Points on a hilly landscape, in no order, each with its height.
From any point a climber steps to the highest of the 6 points nearest to it. It stops when none of these is higher. Distance is the straight distance between rows; heights are no part of it.
z232: [ 16  -1  -2 -19 -26  -2   4 -28  -9   4  -6   6  28 -10  -8  -9]  (h 4.08)
z722: [-12  -8   8  25  -1  -5  16  16 -12  -6  -2  17  25  15 -27 -18]  (h 5.18)
z977: [-18  -8  13  28  -3  -4  16  19  -5  -2  -5  14  16  25 -20 -10]  (h 5.39)
z124: [-10   3   2   6   3  -6   8  22   9  -7   8  -1 -10   3  -7  -9]  (h 4.25)
z939: [  7  27 -12 -21  -9   2   7  17  -8  -6  30 -15 -19 -37  22   6]  (h 6.45)
z972: [  1   0 -24  -1  25  20 -30 -10  13   6  -3 -20 -55  -6  37  13]  (h 4.14)
z62: [-16   1  -9  16  29   2  -7  19  19   0   6  -7 -26  22   0  -9]  (h 6.03)
z68: [-14   2  16   1 -11  -9  -8  19  26   2   4  -7 -36   9  15  15]  (h 6.71)
z358: [ -1  14 -23   9  18   7  16  19 -13 -19  23   1   7 -24 -10 -22]  (h 2.50)
z955: [  8 -20  17  -9 -16   2   0 -25 -11   9 -25  16  39   9 -14   8]  (h 4.44)
z454: [ 19   1   8 -26 -34  -6  -2 -30 -10   9 -10   5  24  -9   3   2]  (h 4.39)
z205: [  2  22  11 -21 -42  -8   4   5  -2   2   7  -7  -2 -23  25   1]  (h 4.38)
z852: [ 20 -14  23 -26 -22  -5  -6 -41  -8  12 -22   6  31   6   0  21]  (h 5.16)
z685: [ -3  11  -7  -5  13   0 -24   7  21   2  10 -18 -53  -4  34  14]  (h 5.62)
z778: [  1  13 -15  -2   2   3  15  19  -3  -9  22  -6  -2 -24   1 -11]  (h 4.64)
z643: [  9 -23  12   8  -5   4   5 -24 -18   8 -19  24  45  16 -23  -5]  (h 3.39)
z265: [  4  14 -27   5  41   9   4  20  -3  -7  21 -19 -23 -15   5  -4]  (h 4.56)
z489: [-11   1  12   3 -21 -10   9  16   6  -7   1  -1   3  -3   0   0]  (h 8.52)
z250: [-14   1  -1   7  14  -2 -14  12  23   3   4 -13 -40  14  14   4]  (h 2.21)
z956: [  2  19 -20 -12  13   1   6  21  -3  -5  28 -17 -20 -34  13   6]  (h 8.25)
z822: [  6 -14   0  10   3   3   7 -24 -25  -1  -8  23  47  14 -31 -20]  (h 2.25)
z854: [  1   2 -27   0  40  17 -21   5  10   5   3 -21 -40  -6  26   7]  (h 2.26)
z179: [-19  -1  13  13 -10  -7   4  21  18  -1  -4   3 -11  15  -5   5]  (h 2.38)
z26: [ -2  28  -4 -16  -6   0  -6  17   4  -1  24 -17 -39 -25  34  19]  (h 8.41)
z744: [  9  15  -2 -21 -31   0   8   1 -11  -4  12  -1   6 -27  10  -7]  (h 4.46)
z895: [-12   7  -8  25  31  -4   7  21   7  -6   6   2 -16  17  -9 -18]  (h 7.46)
z421: [ -2  18  -9 -10   9   0 -24   9  12   3  12 -21 -50  -9  43  20]  (h 6.26)
z811: [ 20 -17  -6  -2  14  -6  -9 -55 -20  -2  -3  19  43  15 -33 -15]  (h 1.76)
z463: [ -6   0 -24  20  56  12 -11   9   5   0   0 -11 -33  20   6 -17]  (h 4.95)
z928: [ -2  14  -2  -6  -9  -3   3  21   6  -1  12 -11 -18 -13  14   7]  (h 4.75)
z929: [-14   4   3   3   1  -4  -9  16  23   2   7 -10 -37   5  18   7]  (h 3.50)
z339: [-14  -8  29   9 -24  -6   6  14   8   5 -11   4   7   9  -7  14]  (h 3.62)
z77: [ 22 -23   1  -3  10  -2  -7 -49 -19   3 -16  21  40  14 -30   0]  (h 2.47)
z10: [  7 -19  34 -15 -23   2  -6 -30 -11  14 -31  14  32  11  -3  30]  (h 4.55)
z705: [-18   2   3  18  15  -6   1  22  25   3   0  -2 -25  18   0   0]  (h 4.47)
z350: [ -1   8 -22   7  38   6  -2  17   8  -2  12 -16 -28  -4  11  -4]  (h 2.48)
z428: [ 23 -17  17 -18   5  -9 -11 -54  -9   5 -13  14  30  14 -19  22]  (h 8.36)
z191: [  0   0  -9  14  -2   1  19   2 -15  -9   1  14  27   1 -24 -27]  (h 4.10)
z675: [  7  -9   8  -2 -22   0   5 -12  -9   0 -13  10  32   2 -14  -5]  (h 7.53)
z85: [ -5  11 -14   8  19  -1  11  23   4 -13  15  -6  -9  -6  -5 -13]  (h 5.04)
z838: [  3  -7 -35  12  44  31 -25 -12   0   9 -16 -22 -38  -3  27  -3]  (h 0.51)
z137: [ 20 -20   2 -14  -1  -7  -7 -48 -11   2 -13  14  38   7 -22   0]  (h 8.08)
z860: [ -3  -1   0   2 -18  -3  13   8  -3  -2  -3   5  19  -7  -9 -14]  (h 3.03)
z508: [ -6  12  18  -9 -30 -11  -1  16  10   4   8  -6 -17  -7  17   8]  (h 3.94)
z107: [  3 -22  24   3 -16   5   5 -21 -14   7 -26  18  43  15 -18  14]  (h 4.31)
z375: [  4   4  -7  -4 -13   3  13   1  -6 -11   0   7  25 -13 -17 -17]  (h 2.19)
z60: [  4  -7  15  -9 -32  -2   7  -8  -4   7 -13   8  23  -1  -4   5]  (h 4.82)
z509: [-15 -13  23  19 -19  -1  11  15   4  -2 -14   9  17  15 -15   7]  (h 6.39)

Where does a climber stop that starts at each point below?
z744 => z26
z977 => z489
z778 => z26
z265 => z26
z350 => z895
z854 => z26
z643 => z428
z822 => z428
